Each row is a point on a landscape with many valleys, with its height.
From any point a ball rolls to the lowest of the 2 points nearest to it. It stops when none of these is lower. Distance is the straight distance between rows; heights are no part of it.
j_614 h=26.3: [-25,   2,  10,  11, -13,  14,  14, -11,   1,  -8,  -2,  -2,   9,   3,  -2,
   7,   3,   6,  11,  -7,  11,  -8, -22, -24,   9,  18,  14,  -2,   9,  12,
  17,   2, -19,   2,   2,   6,   6,  -6,  -5,   6,  -3]
j_140 h=47.7: [-22,  -1, -12, -16,  -5,  -4,  22,  15,  20, -10,   4,  -2,  -3, -29,  -7,
  10,  -7, -15,   0,  -6, -18,  33,  13,  16, -11, -36,  -5,  15,  12,  -1,
 -28,  29, -15,  18,  10,   7,   2,  -1,   5, -21,  -9]
j_890 h=40.8: [ 15,   5,  21,  21,  15, -22,   2, -10, -11, -14,   0,   7,  33,  22, -12,
 -22,  -9, -26, -12, -14,  15,   5, -13,   2,  19,  18,  15,  -9,  -1,   5,
  26, -12,  12,   2, -29,   3,  -5, -11,  -6,  -4,   8]
j_449 h=71.7: [  0,  -2,  24,   5,   5,   7,   4,   5,  21,  -9, -16,   5,  15, -24,  -7,
  -8,  15,  -9,  -5,  -9, -28,  18,  28,  -7, -10,  15,  10,  10, -21, -26,
  10,   2,  20, -10,   9,  28,   2,  -5, -10, -20,  17]
j_154 h=24.1: [ 14,  -3,  -5,   2,   1,   2, -12,   2,  -2,  23,  -6,   9,   6,   4,  -7,
   2, -21,  -9,  -6,   2, -23, -23,  11,  19,  -1,   5,  -5,  -6, -28,  -7,
  -8,  -9,  36,   4,   2,   6,   4, -10,  12,   3,  21]
j_676 h=47.8: [-27, -31, -26,   7, -27,  27,   3,   9,   7,  18,  -5, -12,   5, -13,   7,
  18,  -9, -19,  11,  10,  -2,   1,   0,   4,  19, -13,   8,  16, -23,  -5,
 -15,   7,  13,  11,   0,   4,  27, -15, -11,  -3,  12]
j_789 h=5.4: [-33,  -9,  -5,  -2, -23,  12,  36, -17,   6,   4,  -7,  20,  30, -21, -25,
  17,  -1, -18,  20,   8, -21,  15, -25,  -2,  32,  30,  22,   9, -20,   1,
  25, -11, -21,  14,  18,  -2,  11, -13,  -1,   2,  15]
j_937 h=42.6: [ -8,  25,   9, -17,   7,  14,  10, -14,   7, -11, -16,  -7, -19, -21,  20,
   2,  12,  19,  15,   0,  14, -20,   2, -27, -20,  24,  -4, -12,  -2,  -3,
   7, -14,  19, -11,  35,   7,  -9,  13,  -1,   0, -15]
j_302 h=63.2: [ 10,   8,  21,  -1,  24, -19,   1,  18,   9,  -7,   0,  19,  14,  11, -11,
 -22,  -1,  -8, -22, -16, -18,  10,  -5,   7,  -5,  -2, -10,  -5,  12,   1,
  11,  10, -19, -14, -19,  -6, -23,   2,  17,  -4,   9]
j_355 h=44.1: [  0,   6, -15, -24, -22,   1,  12,  -7,  -8, -14,  14,   7, -23, -17, -12,
  21,   9,  21,   7,  12, -14,  -3,   9,  -1, -24, -15,  -5,  28,  31,  10,
 -28,  16, -26,  24,  51,   0,   0,  25,   8, -11,   0]
j_683 h=37.3: [ 18,  15,  -1,   6,  -4, -26, -13, -10, -19,  27,  -2, -19, -15,   6,  14,
  16, -31,  -5,   1,  11,   3, -42,   1,  17,   1,  -2,  -3, -16, -15,   2,
  -6, -29,  39,   4, -22, -27,   0,   0,  -9,  24, -13]
j_248 h=1.4: [-14, -13,   6,  -2,  -6,   7,  15, -13,  16, -13,   2,  22,  33, -24, -20,
  -1,   2, -24,  -5,   0, -36,   9,  10,   2,  11,  31,  15,  16,  -7, -14,
  10,  11,  12,  22,  24,  22,  21, -10,  -6, -14,  25]
j_296 h=57.5: [ -1, -29,  -8,  10, -29,  -2, -11,   3,  -4,  20,   7, -17, -12,  24,   2,
  20,   1,  -1,  -6,  -6,  17,  -8, -24,   3,  16, -12,   8,  -2,   4,  32,
   0,  -5,  -8,  10, -28, -26,  15,   5, -10,  26,  -3]
j_133 h=40.0: [-26,   0,   9,  -9, -16,  -4,  35,  11,  18,   2,  -7,   8,  17, -27, -24,
  14,   2, -10,  -1,  -3, -25,  19, -24,   1, -16,  -2,   6,   8,   3,  18,
   6,   3, -15,  15,  17,  -8,   2,   7,   2,  -8,   9]
j_818 h=61.1: [  5,  -5,  -3,  -3, -15,  -1, -12,  -1,   6,   7,  -2,  -8, -21,  13,  18,
  24,   8,  12,  -5,  -4,  17,  -9, -21,  -3,  -4, -12,  11,  -4,  17,  40,
   3, -16,  -5,  -5, -10, -13,  -2,  23, -13,  22,  -8]
j_219 h=12.7: [-28,  -5,   1,  -7, -18,  23,  29, -13,  11, -15,   5,  12,  20, -27, -22,
  19,   4,  -7,  13,  10, -29,  13,   7,  -8,  19,  24,  12,  26,   0,  -6,
   8,  10, -28,  16,  30,  17,  13,  -9,  -1,  -8,  12]
j_528 h=54.9: [ 20,   0, -24, -25,  11,  14, -32,  -4,  -4,  25,  -6,  17, -27, -16,  17,
  -2,   7,  12,  -9,  15, -12, -11,  34,   5,  -7,  -7, -13,  -3, -23, -11,
 -26, -12,  34, -18,  23,   3,  -3,   9,  13,   2,  -8]
j_349 h=23.0: [  3,  -6, -12,   1,  14,   0, -15,  12,   1,  11,   9,  13,   0,  13,  -1,
 -15,  -8,   7, -17,  -8, -14,   8,  12,  16,  -3, -10, -11,  -6,   2, -18,
 -20,  29, -11,  -6, -16,   5,   3, -13,  19,  -3,   7]
j_77 h=38.9: [  1,  -6, -18, -21,  -5, -11,   5,  16,  10,  21,  -7,  18, -22, -23,  10,
   8,  -5,  -6, -12,  -4, -26,  12, -11,  34, -18, -22,   8,   7,  -3,   5,
 -28,  14,   8, -11,  -8, -13,  -6,   5,   5,  -2,   9]
j_109 h=23.9: [  9,   0,   1,   7,  -5, -23,  19,   0, -16,  17, -14,  20,  24,   7, -14,
  -8, -33, -39,   1,  -5, -10,  -5, -27,  20,  -3,   4,   5,   0, -28,  -1,
   4, -11,  30,  13,  -4, -19,   1,  -9,   4,  -6,  22]
j_744 h=73.9: [ 13,   8,  31,   7,  16,  -9, -15,  34,  23, -18, -16,  -1,  16,  10,  12,
 -15,   9, -12,   7, -10,   1,   2,   3,  -7,  16,  -3,  11,  -5, -13, -12,
  39, -21,  10, -34, -31,  -6, -22,  -3,  -4,   2,  11]
j_678 h=17.5: [-35, -15,  -7,   5, -23,   5,  28, -15,  -8,   6,  -1,   4,  13,  -6, -16,
  12,  -7,  -8,  12,  -1,   0,   4, -42, -10,  24,  10,  12,   4,  -6,  14,
  13,  -1, -19,  11,  -1, -15,  14, -11,   1,  10,   3]
j_36 h=56.3: [-23,  16,  22,   6,   2,  -9,  35,  -2,   4, -28,   2,   4,   1,  -7,   2,
 -18,   4,  -1,   6, -15,   9,   4, -17, -18, -12,   9,  -4,   4,  33,   2,
   5,  22, -24,  11,  19,   6,   3, -18,  15, -21,   1]
j_416 h=55.8: [ -7, -18, -24,  12,   3,   9, -10, -14,  -7,  -3,  13,   8,   6,  21,  22,
 -15, -25,  -3,   9,  -8,  11,   9,   0,   0,   9,  -4, -13,  -9,   8, -20,
 -16,  31,  -3,  16,  -8,  12,  36, -34,  16,   0,  -4]
j_583 h=29.3: [  6,   8,  -2,  17,  -9,  -3, -16, -18, -12,  17,  -5, -29,   7,   4,   7,
  19, -26,   3,  13,  17,   8, -42,   8,  -1,  16,  14,  -1, -15, -24,  -6,
   3, -31,  44,   8,  -6,   0,  11,  -7, -15,  17,  -9]
j_481 h=50.9: [-38,   0, -17, -19, -16,  12,  29,   4,  14, -19,   2,   3,  -2, -31,   2,
  14, -10,  -8,  20,   5, -15,  12,   1,  -2,  -1, -13,   0,  20,  15,   0,
 -16,  23, -14,  22,  28,   6,  11,  -6,   6, -19,  -8]
j_700 h=42.1: [ 36,   2,  -4, -18,  30,  -1, -26,   4,  -3,  30,   0, -22,  -2,  -8,  -7,
  13,   6,  14,  -4,  23,   2, -15,  27,  14, -15,   2, -16, -23, -24,  -8,
  13, -36,  26, -17,  -2,  -2, -20,  11,  -5,  15,  -8]
j_585 h=12.6: [ -7,  -5,   5,  12,  -2,  -3,  21,  -7,   1,  -2, -10,  21,  34,  -8, -17,
  -6, -12, -32,   1,  -6, -15,   6, -15,   8,   9,  24,  13,   3, -20,  -8,
  13,  -3,  26,  18,   8,  11,  12, -14,  -4, -12,  27]
j_4 h=11.2: [ 11,  -3, -13, -17,  11,   1, -17,  13,   5,  23,   0,  22,  -5,  -5,  -8,
 -11, -12,   3, -19,   1, -36, -10,  19,  23,   0,  -7, -11,  -1, -17, -26,
 -24,  15,  15, -13,  -2,  -2,  -8, -10,  23,  -3,  13]
j_108 h=9.2: [ -7,  -2, -16,  -2, -10,  -8,  11, -35, -29,   0,  15,   4,   6,  15, -11,
  10, -39,  -1,  -1,  -2,  10, -22, -30,  -4,  15,  16, -10, -14,  11,  16,
  -2,   0,   1,  28,   4, -13,  15,  -6,  18,  25,  -6]
j_228 h=33.8: [ 31,   4,   5,  -8,  19,  -5, -21,   5,   2,  24, -12,  -5,   1,  -9, -13,
   8,  -1,   0,  -1,  16, -19, -18,  27,  13, -11,  11,  -7, -17, -42, -20,
   9, -28,  38,  -2,   2,  11, -16,  -3,   4,   4,  15]
j_513 h=52.7: [ 11,  -4, -25, -15,   3,  -4, -32,   0, -12,  11,   2,   7, -31,   2,   6,
  -2,  42,  24, -17,  19,  14,  14,  33,   7, -24, -12, -23,   9,  -1,   9,
 -17, -15,   3,  -4,  21,   3, -15,  46, -23,   6,  -9]
j_244 h=49.0: [  7, -13, -17,   7,  -7, -33,  -7, -13, -24,  14,   9,   8, -12,  26,  20,
  -7, -40, -22,  -4, -14,  17,  -2, -27,   9,   5, -15,   5,  -6,   3,  -2,
 -13,  16,   5,   3, -29, -35,  11, -18,   1,  14,  -5]
j_222 h=3.6: [ 11, -11,  -6,  10,  10, -10,  22, -23, -25, -19,  -5,  10,  25,  13,  -2,
 -25, -35, -42,   2, -13,  23,  19, -33,  -5,  19,  14,  15,  -4,   0, -11,
  -4,  14,  18,   5,  -5,  -8,  11, -27,  10, -15,   6]
j_566 h=28.7: [  8,   9,  10, -12,  14,  -9,   9,  -7,   1,  -1,   3,   9,   0,  -4, -20,
   6,  -1,  12, -21,  -8, -22, -14,   5,   3, -23,   6, -22,  -8,  18,  10,
 -14,  12, -13,  16,  24,   6,  -5,  11,  21,   3,   7]
j_158 h=44.9: [ 22,  -4,   9,  -1,   1,   8, -10,   2,  -1,  -7,   7, -11,  -2,  10, -24,
   0,  31,  23, -18,   7, -10,  13,  34,  -7, -21, -12, -18,  17,  17,  -4,
 -24,  18, -31,   5,  21,  18,  -2,  28,  -6, -10,   0]
j_25 h=58.5: [ 11, -11, -19, -14,  -1,  23, -20,   6,   3,   8,  -4,  10, -11, -12,   2,
  -3,   9,  11, -11,   9, -24,   4,  45,   5,  -9, -13, -15,  16,  -8, -12,
 -33,   9,  14,  -4,  33,  17,   6,  12,   7, -11,  -2]
j_157 h=49.8: [ 28,  23,   6,   8,  33, -18,  -6, -24, -18,  -1,   0,   1,   9,  10,  -3,
 -28, -30,  -9,   0,  14,   5, -22,  17,  19,  23,  24,  -1, -10, -19, -31,
  13, -16,  48,   4, -23,   5, -14, -25,   4,  -3,   4]
j_694 h=47.9: [ -3,   3,  -1, -19, -16,  -5,   8,  17,  16,  16, -29,  10, -19, -36,  18,
   8,   1, -10,  17,   1, -16,  14, -16,   7, -32,  -4,  16,  -3, -24,   2,
  -3, -14,  29, -15,  12, -10,  -2,  14,  -7, -10,   9]
j_811 h=60.7: [-24, -22,   2,  17, -25,  24,  13,   7,  10,  -6,   9, -12,  18,   3, -20,
  16,  33,   8,   8,   7,   6,  26, -11, -13,  25,   1,  16,  18,   2,  14,
  18,   2, -50,   6,  -4,   6,   6,   1, -15,   2,   0]
j_713 h=32.8: [ -6,  -3, -12, -12,   0, -14,  21,  11,   0,  15, -14,  27,   0, -14,   1,
  -5, -30, -26,  -6,  -9, -23,   4, -18,  24, -11,  -8,  -2,   0,  -9,  -1,
 -14,   8,  19,   2,  -4, -16,   0,  -6,  16,  -3,  18]
j_505 h=31.3: [ 13,   2, -11,  -4,  11,   5, -26,  21,  10,   5,  17,   0, -18,  13,  12,
 -17,  15,  23, -10,  -4,  -5,  21,  22,  13, -11, -22,  -6,   3,  11, -20,
 -23,  31, -28, -18, -17,   2,  -6,   2,  14,  -9,  -7]
j_99 h=16.4: [ -7, -30,  -9,  18,  -2, -12,   0,  -3, -11,   3,  19,   0,  16,  30,  -6,
  -9,  -7, -16,  -6, -13,  19,  26, -32,   4,  17, -17,  -6,  -8,  14,  12,
   5,  16, -30,  13, -25, -15,  23, -17,   7,   4,  -2]
j_392 h=34.0: [  6,  -3,  11,  -6,   1,  -1, -17,  40,  23, -13,  -3,  -2,  -9,   2,  20,
 -13,  21,   7,  -3,  -8,  -3,  32,  13,   0,  -1, -34,   6,  12,  14,   9,
   5,   4, -23, -35, -12,  -4, -15,  20,  -7,  -9,  -3]
j_825 h=15.9: [  3, -23, -13,   8,  14, -13,  10, -12, -21,  -2,  10,  14,  28,  18, -14,
 -17, -26, -32, -11,  -9,   8,  29, -26,   9,  12,  -5,  -2,  -7,   3,  -3,
  -7,  21,  -6,  10, -11,  -4,  13, -26,  16,  -9,  11]
j_175 h=34.7: [ -8,  -1,  11, -12,  -4,  -9,  29,  -1,   6, -11,   2,  13,  13, -17, -30,
  11,   1,   1, -12,  -4, -36,   6,  -3,   1, -18,  -1, -14,  12,  22,   7,
 -12,  21, -23,  23,  35,   3,   3,   5,  16, -11,  11]
j_740 h=21.8: [-13,  -6, -14,   7, -14,  15,   6,  10,   6, -12,  16, -11, -15,  -3,   9,
   3,  17,  16,  16,   0,  14,  19,   1,  -7, -12, -26,   5,  15,  24,   7,
 -16,  25, -39,  12,   7,  11,  16,   4,  -5, -15, -12]
j_6 h=59.6: [-13,   6,  18,   4,  15, -18,  30,  11,   9, -18,  -2,  17,  19,  -5,  -9,
 -25,  -4, -22, -12, -18,  -8,  28, -14,   4,  -7,  -2,  -4,   1,  19,  -2,
   5,  22, -20,  -1,  -2,   1,  -5, -14,  12, -21,   6]
j_623 h=53.6: [-41,   8,  -2,  -4, -11,  15,  39,  -9,   6, -28,   1,   7,  -2, -21,   6,
  -5,  -8,  -3,  27,  -1,   3,   2, -12, -18,   8,  12,   1,  16,  23,  -5,
   0,  24, -24,  14,  31,  10,  12, -21,  10, -17,  -4]
j_307 h=59.5: [ 18,  18,  -7, -25,  33,  15, -29,  -5,  -3,  21,  -1,   6, -24,  -8,  13,
 -15,   1,  12,  -3,  15,  -4, -22,  24,   1,   7,  -2,  -7, -12, -30, -34,
  -9, -12,  36, -27,  -4,  -8, -11, -20,  19,   6, -15]
j_246 h=52.6: [ -7,  -6, -18,   8,  -3,  25,  -8, -14,  -6, -10,  17,   0,  -6,  11,   9,
   4,  -4,  19,   2,   0,   8, -13,  10, -10,   4,   5,  -8,  -7,  14,  -7,
 -17,  22, -12,  18,  13,  20,  27,  -9,  13,   5,  -4]
j_531 h=38.4: [ -9,  25,   8,  -4,   2,  10,   4, -15,   0, -20,  -1, -11, -22, -12,  23,
   3,  23,  30,  15,   6,  29, -23,   1, -33, -17,   9,   0,   0,  24,   9,
   1,  -7, -16,  -6,  31,   8, -11,  15,  -1,  -5, -16]
j_160 h=52.4: [ 16,  24,  13,  16,   8, -33,  12, -21, -26, -12,  -5, -17,  10,  26,  10,
 -15, -44, -16,  -4,   1,  32, -15, -22,  -4,  16,  17,  -6, -17,  12,   9,
  19, -21,  20,   3, -28, -27,  -8,  -3,  -8,   6, -26]
j_46 h=48.4: [ -4,   0,  -5,  14,  -4,  23,  -3, -19,  -6,  -7,  27, -12,  -3,  21, -10,
  17,  14,  30,   3,   5,  19, -13,  -3, -21,   6,  13,  -2,  -4,  20,   9,
   1,  10, -47,  23,   7,  15,   9,   0,   8,  13,  -3]
j_418 h=34.4: [ 23,  16,  14,  16,   2, -32,   2,  -6, -17,  11,  -8,  -7,  25,  13, -16,
   1, -30, -23,   2,  11,  -1, -22, -10,  18,   5,  15,   0, -11, -26,   1,
  16, -29,  36,  17, -21,  -8,  -9,  -4,  -4,   6,   7]
j_273 h=53.2: [ -8,  -3,  -6,   5,  -4,  -8,  -2,  -6,  -7,   4,   2,   6, -14,  12,  24,
  -4, -13,   1,  -3, -15,  14,  -3, -21,   2,  -5, -11,   4, -13,  13,   7,
 -11,  14,  -8,  -2, -21, -10,  14, -11,   4,   9,  -7]
j_98 h=43.7: [ 11,   2,  -3,  11, -14, -38, -11, -11, -26,  18,   8, -13,  -9,  25,  11,
   6, -36, -15,  -9,  -4,  15, -27, -15,   8,  10,  -9,  -3, -10,  -2,  10,
  -4, -12,  19,   7, -34, -35,   5,  -4,  -9,  21, -13]
j_810 h=40.4: [  7,   4,   5,  -7, -10,   7,   8,  -8,  -5, -23,  16,  -6,  -3,  -3, -22,
   7,  14,  18,   4,   6, -13,   2,  25, -12, -17, -12, -12,  23,  31, -10,
 -26,  26, -36,  23,  39,  16,  11,  11,   7, -24,   0]
j_940 h=12.0: [ -7, -23,  -8,  18,  -6,  17,   0,  10,   7,  -2,  20, -12,   7,  10, -17,
   6,  19,   7, -10,  -3,   0,  25,   7,   8,   5,  -9,  -6,   7,   7,   3,
 -14,  29, -33,  22,  -5,  14,  20,  -6,  -2,  -7,   4]
j_365 h=33.4: [ -4,   0,  22,  17,   9,  -3,  10, -15,   3, -18,   8,   4,  24,  10, -18,
  -8,  10,  -4, -15, -16,   5,   3, -10, -12,   7,  21,   6,  -7,  15,   7,
  22,   5, -15,  10,  -6,  16,   4, -10,  -3,   0,   9]
j_208 h=20.3: [ -8,  12,  -8,   8,  -3,   3,  -1, -33, -20,   5,   7, -15,   1,  12,   4,
  13, -33,  11,   4,   7,  15, -39,  -6,  -5,  16,  19,  -7, -22,   4,   4,
   0,  -9,  21,  14,  -5,   0,  14,  -5,  -2,  23, -16]
j_920 h=49.9: [ 28,  -4, -23, -23,  14,   3, -39,  10,  -5,  36,   3,  -1, -23,   1,   3,
   4,  16,  16, -14,  18,   1,  -9,  27,  18,  -8, -12,  -9,  -3, -27,  -8,
 -19, -20,  22, -24,  -2,  -8, -22,  13,   0,  15,   3]
j_13 h=50.1: [-12,  -3,   1,   5, -15,  34,   1, -11,   9, -20,  -5,  -6,  10, -16,  -7,
   6,  20,  13,  10,  10, -11,  11,  35, -22,  -1,  12,  11,  25,  -5, -17,
  -2,  10,  -3,   0,  34,  37,   7,  13, -19, -17,   6]
j_688 h=48.3: [ -6, -11, -21,  -7, -26,  15,  17,  -3,  -8,  -1,  26,  -2, -15,  -2, -24,
  25,  15,  25,   5,  15,  -3,   7,  -9,  -1,  -3, -12,   0,  23,  22,  21,
 -19,  14, -52,  30,  27,  -4,   3,  16,   8,   4,   4]
j_197 h=20.0: [  2,   9,  -7, -14,   9, -17,  14, -21, -14,   2,   8,  15,  -8,   6,  -8,
   7, -27,   7, -12,  -8,  -3, -28, -20,   7, -13,  10, -19, -21,  23,  22,
 -11,   5,   3,  24,  13,  -8,   1,   3,  27,  22,  -1]
j_675 h=43.0: [-20, -20,  -7,  22, -22,  20,  -6,   2,   0,  10, -10, -16,   6,   5,  11,
   7,  -5,  -7,  16,  -4,  12, -14,  -4, -13,  18,  -3,  18,   4, -21,  -7,
   3,   1,  15,  -6, -11,  10,  23, -17, -22,   2,   6]
j_539 h=47.2: [ -5,   3,  16,  20, -11, -22,  15, -15, -18,  -9, -13,  -5,  23,  21,   0,
 -12, -22, -27,   6, -14,  24,  -7, -38, -18,  22,  15,  10,  -6,  -2,  12,
  26, -17,  12,   5, -22, -20,   3, -10, -14,   3, -12]
j_915 h=66.8: [ 21,  20,  26, -23,  30, -21,  -2,  25,  12,  -2, -10,  12,  10,   4, -12,
 -13,   1,  -6, -10,  -7, -22,  -2,  -7,   8,  -8,   8, -13, -13,  -5,  -2,
  30, -15,   0, -18, -19, -19, -36,  15,  15,   3,   7]
j_226 h=53.0: [-11, -26, -19,   1, -27,  21,   5,  -2,  -7,  15,  19,  -9, -14,  10, -15,
  28,  12,  19,  -2,   5,  10,   1, -21,   2,   9,  -5,   4,   7,   5,  29,
  -9,   5, -32,  20,  -2, -13,  11,  12,   2,  25,   2]
j_514 h=37.4: [-10,  -7,  -4,  26, -25,   6,  -9, -16, -14,  10,  -2, -22,  19,  13,  -5,
  17,  -6,  -2,  18,   6,  11, -27,  -2, -12,  33,  22,  21,   0, -26,  -1,
  13, -18,  24,   8, -15,  10,  16, -16, -24,  18,   8]
j_616 h=37.9: [ 11,  12,  -2, -20,   9,  -6, -26,  23,   8, -11,   7,   5, -31,  -6,  16,
 -19,  32,  16,   1,  -1,  -1,  31,  21,   9, -17, -34,   1,  20,  16,  -9,
 -14,  15, -22, -35,  -1,  -2, -23,  18,  -2, -18, -16]
j_502 h=66.9: [ -1,  15,  13,   9,  18,   0,  11,  -7,   1, -10, -17,  13,   2,   0,  10,
 -32, -13, -15,   1, -17,   4,  -7,  -2,  -4,   4,  20,   1,  -8, -14, -25,
  10,   0,  30, -14, -11,   6,  -5, -21,   7, -12,   6]
j_320 h=43.3: [ -3,  13,   2,  12,  13,  21,  -9, -20,   0,  -9,  10, -24,  -7,  13,  11,
  10,   9,  29,   5,   4,  32, -26,   7, -21,  -4,  12,  -2, -20,  17,  10,
   6,  -2, -14,  -2,   6,  15,  -1,   6,  -7,  11, -19]
j_613 h=63.8: [ -4, -15,   6,  -2, -26,   1,   3,  18,  19,   0,  -3,  -1,  -9,   1,   2,
  20,  20,  10,  -3,  -3,   3,  15, -28,  -4,  -5, -20,  15,  10,  19,  46,
  12, -12, -22,   0,  -1, -13,  -6,  28, -13,   8,   0]
j_19 h=49.6: [ 18,  18,  20,   3,  33, -10,  -4,   0,   0,  -3,  -4, -20,   5,   3,   3,
  -1,  -9,   1,   1,   4,  10, -20,   9,   6,   3,  15, -10, -31,   2,  -2,
  35, -33,  20, -16, -25,  -4, -15,   1,  -9,  12, -15]
j_547 h=2.4: [ -5, -25,   8,  29, -11,  -8,  -8,   5,  -7,  -1,   8, -10,  24,  33,  -5,
  -5,   4, -19,  -5, -12,  18,   8, -27,  -6,  34,  -8,   6,  -6,   2,  16,
  23,  -5, -16,   7, -31, -11,  18, -14, -13,   9,   2]
j_553 h=44.2: [-18,   4,  10, -10, -17,  -5,  23,  20,  24,   2, -22,   0,   0, -36,   1,
   9,   8,  -8,  11,  -2, -16,  26, -14,  -1, -28, -11,  12,  11,  -5,  11,
   3,  -2,   2, -10,  14,  -2,  -6,  23, -11, -16,   0]
j_419 h=42.8: [ -4,   8,  -5,  -9,   1,   9, -18,  12,  -1,  -9,  -8,   3, -32, -20,  29,
 -20,  30,  13,  10,   0,  13,  27,  27, -10, -23, -27,   3,  17,  -3, -11,
 -15,  -1,   5, -36,  10,  10, -11,  14, -13, -19, -20]
j_187 h=29.7: [ 10, -10,   9,  15,   0,  10, -21,  14,  10,   9,  -4, -16,   7,  14,   4,
   9,  13,   6,  -7,  -2,  13,  -5,  13,  -6,   3,  -4,   1, -10,  -8,   9,
  10, -20,   7, -14, -18,   7,  -7,  11,  -9,  11,   3]
j_754 h=52.5: [-18, -24, -23,   3, -34,  39,   5,   0,   4,  13,   1,  -5,  15,  -9, -11,
  29,   7,   1,  16,  19,  -5,   3,   8,  -7,  29,  16,  15,  23, -26,   0,
  -2,  -2,  -9,   7,  17,  15,  14,   0, -15,   7,  19]
j_500 h=55.3: [ 21,  25,   9, -26,  50,  -9, -12,   1,   0,  -1,   6,  -9, -17,  -1,  13,
 -10,  -2,  14,  -6,   5,   7, -21,   6,  11,  -5,   6, -20, -29,  15,  -2,
  23, -15,  -2, -27, -20, -22, -25,   3,   8,  16, -25]
j_677 h=48.0: [  6,   4, -21, -16,   4,  -1, -38,   1,  -8,   5,  -8,  11, -39,  -5,  33,
  -7,  41,  17,  -3,  13,  25,  18,  22,  -2, -16, -17,  -5,   6,  -5,   5,
  -7, -26,  14, -30,   6,   1, -19,  28, -23,   5, -17]
j_559 h=70.8: [ 25,  19,  27,  -8,  38, -22, -15,  25,  11, -13,  -5,   3,  23,  17,  -7,
 -21,  -2, -12,   1,   5,  -7,  -8,   0,   9,  22,   7,  -2,  -8, -12, -16,
  50, -22,  17, -20, -38, -18, -39,  -3,   3,   6,  12]
j_489 h=28.3: [  1,   3,  13,   5,  -3,  -3,  -8,  23,  15, -23,   4,  -5, -15,   5,  21,
  -5,  22,  14,   5, -11,  11,  18,  -1,  -9, -12, -27,   5,   9,  34,  22,
   0,  10, -40, -11,   1,   3,  -5,  15,   0, -12, -11]
j_48 h=57.2: [  7,  22,   1,  -7,  22, -17, -12, -14,  -4,  -2,   5,  -1, -27,  11,  33,
  -8, -14,   9,  -2,  -8,  22, -22,  -9,   7,  -7,  -1,  -5, -28,  22,   2,
  -2,  -1,   2, -16, -24, -23,  -6,  -5,  12,  18, -23]
j_659 h=33.5: [  3,  20,  24,  -5,  15,  -9,   0,   5,   7, -23,   3,  -4, -18,  -3,  16,
  -5,  20,  19,   0, -10,  14,  -7,   2, -15, -25,  -7,  -9,  -6,  34,   9,
  -1,   5, -30,  -7,  12,   4, -10,  10,  14, -11, -11]
j_201 h=69.5: [  2,  22,  25, -10,  17,   3,  21,   7,  14, -13, -24,   9,  -6, -23,   5,
 -24,   7,  -9,   2, -17, -20,   6,  11,  -9, -17,  25,  -8,   0, -18, -28,
  10,   1,  24, -14,  17,  10, -10,  -8,  12, -16,   6]
j_957 h=18.7: [  7, -21,  13,  34, -14,  -6, -23,  24,   1,  13,  -2, -23,  15,  32,   8,
   1,   3, -14,   2,  -4,  19, -11,   5,  -1,  27, -12,  10,   0, -12,   9,
  10, -16,   5,  -9, -39,  -8,   5, -11, -20,  19,   7]
j_761 h=50.0: [  9, -18, -13,  -5, -15,  12, -12,  13,   0,  13,   6,  -7, -12,   7, -14,
   9,  28,  19, -18,  10,   5,  17,  20,   4, -17,  -8, -12,  16,   2,  18,
 -22,  -1, -11,   6,  17,   8,  -8,  43, -16,   2,   4]
j_359 h=43.6: [ -4,  -1, -16, -18, -10,  -4,   5,  13,  11,   1,  -1,   7, -27, -24,   7,
  14,  11,   1,  -5,   0, -12,  31,   5,  25, -23, -35,   7,  20,  13,  10,
 -29,  16,  -6,  -8,   9,   1,  -8,  16,  -9, -15,  -7]
j_938 h=63.6: [  7,  23,  14, -10,  32,   3, -12,   8,   4,   3,  -8,   9, -10,  -2,   6,
 -30,   1,   1,   0,  -1,  -3, -11,  13,  -4,   5,   8,  -4,  -8, -23, -39,
  12,  -6,  28, -31, -20,  -3, -23, -23,  15,  -5,  -1]
j_574 h=37.5: [  4,   9,   7,  -6,  11,  10, -12,   3,   3,   4, -14,  -3, -12, -12,  16,
   1,   8,  12,   0,  -3,   6, -11,  13, -11, -16,   2,  -3, -12, -16,  -5,
  -1, -17,  22, -20,   4,   7,  -6,  10,  -1,   2,  -9]
j_27 h=46.9: [-11,   3,  -4,  10,  -4,  30,  -8,   1,   2, -17,  -3,  -5, -13, -12,  17,
 -10,  18,  19,  13,   1,   7,  11,  30, -22,  -9, -10,   2,  13,   3, -17,
 -16,  13,  -2, -13,  24,  30,   6,   6, -12, -23, -14]
j_893 h=42.5: [ 30,  25,  21,  11,  25, -32,  -1,  -3,  -8,   4, -11, -17,  16,   2,  -6,
  -7, -18, -11,  14,  24,   2, -20,   9,  24,   6,  23,  -4, -20, -22, -17,
  34, -39,  42,   5, -28,  -5, -21,  -9, -10,   4,  -3]
j_210 h=56.4: [ -8, -27,  -2,  18, -24,  23,  -4,  10,   9,   7,   4, -14,  24,   3, -23,
  22,  29,   5,   0,   7,   2,  10,   8, -11,  15,  13,  18,  13, -16,   5,
   9,  -5,  -7,   4,   2,  16,   8,   6, -21,   5,  18]

Where does a ball stop that starts at each point below?
j_201: j_4
j_48: j_108
j_210: j_108

Call two points neighbours if one is among the 2 nearest of the other. Go from one point of each pair to the other, from neighbour to neighbour, staying as low as possible. Name the highest point that can't be avoided.
j_810 and j_940: j_513
j_222 and j_940: j_937
j_789 and j_248: j_219
j_222 and j_547: j_99
j_489 and j_4: j_616
j_108 and j_789: j_694
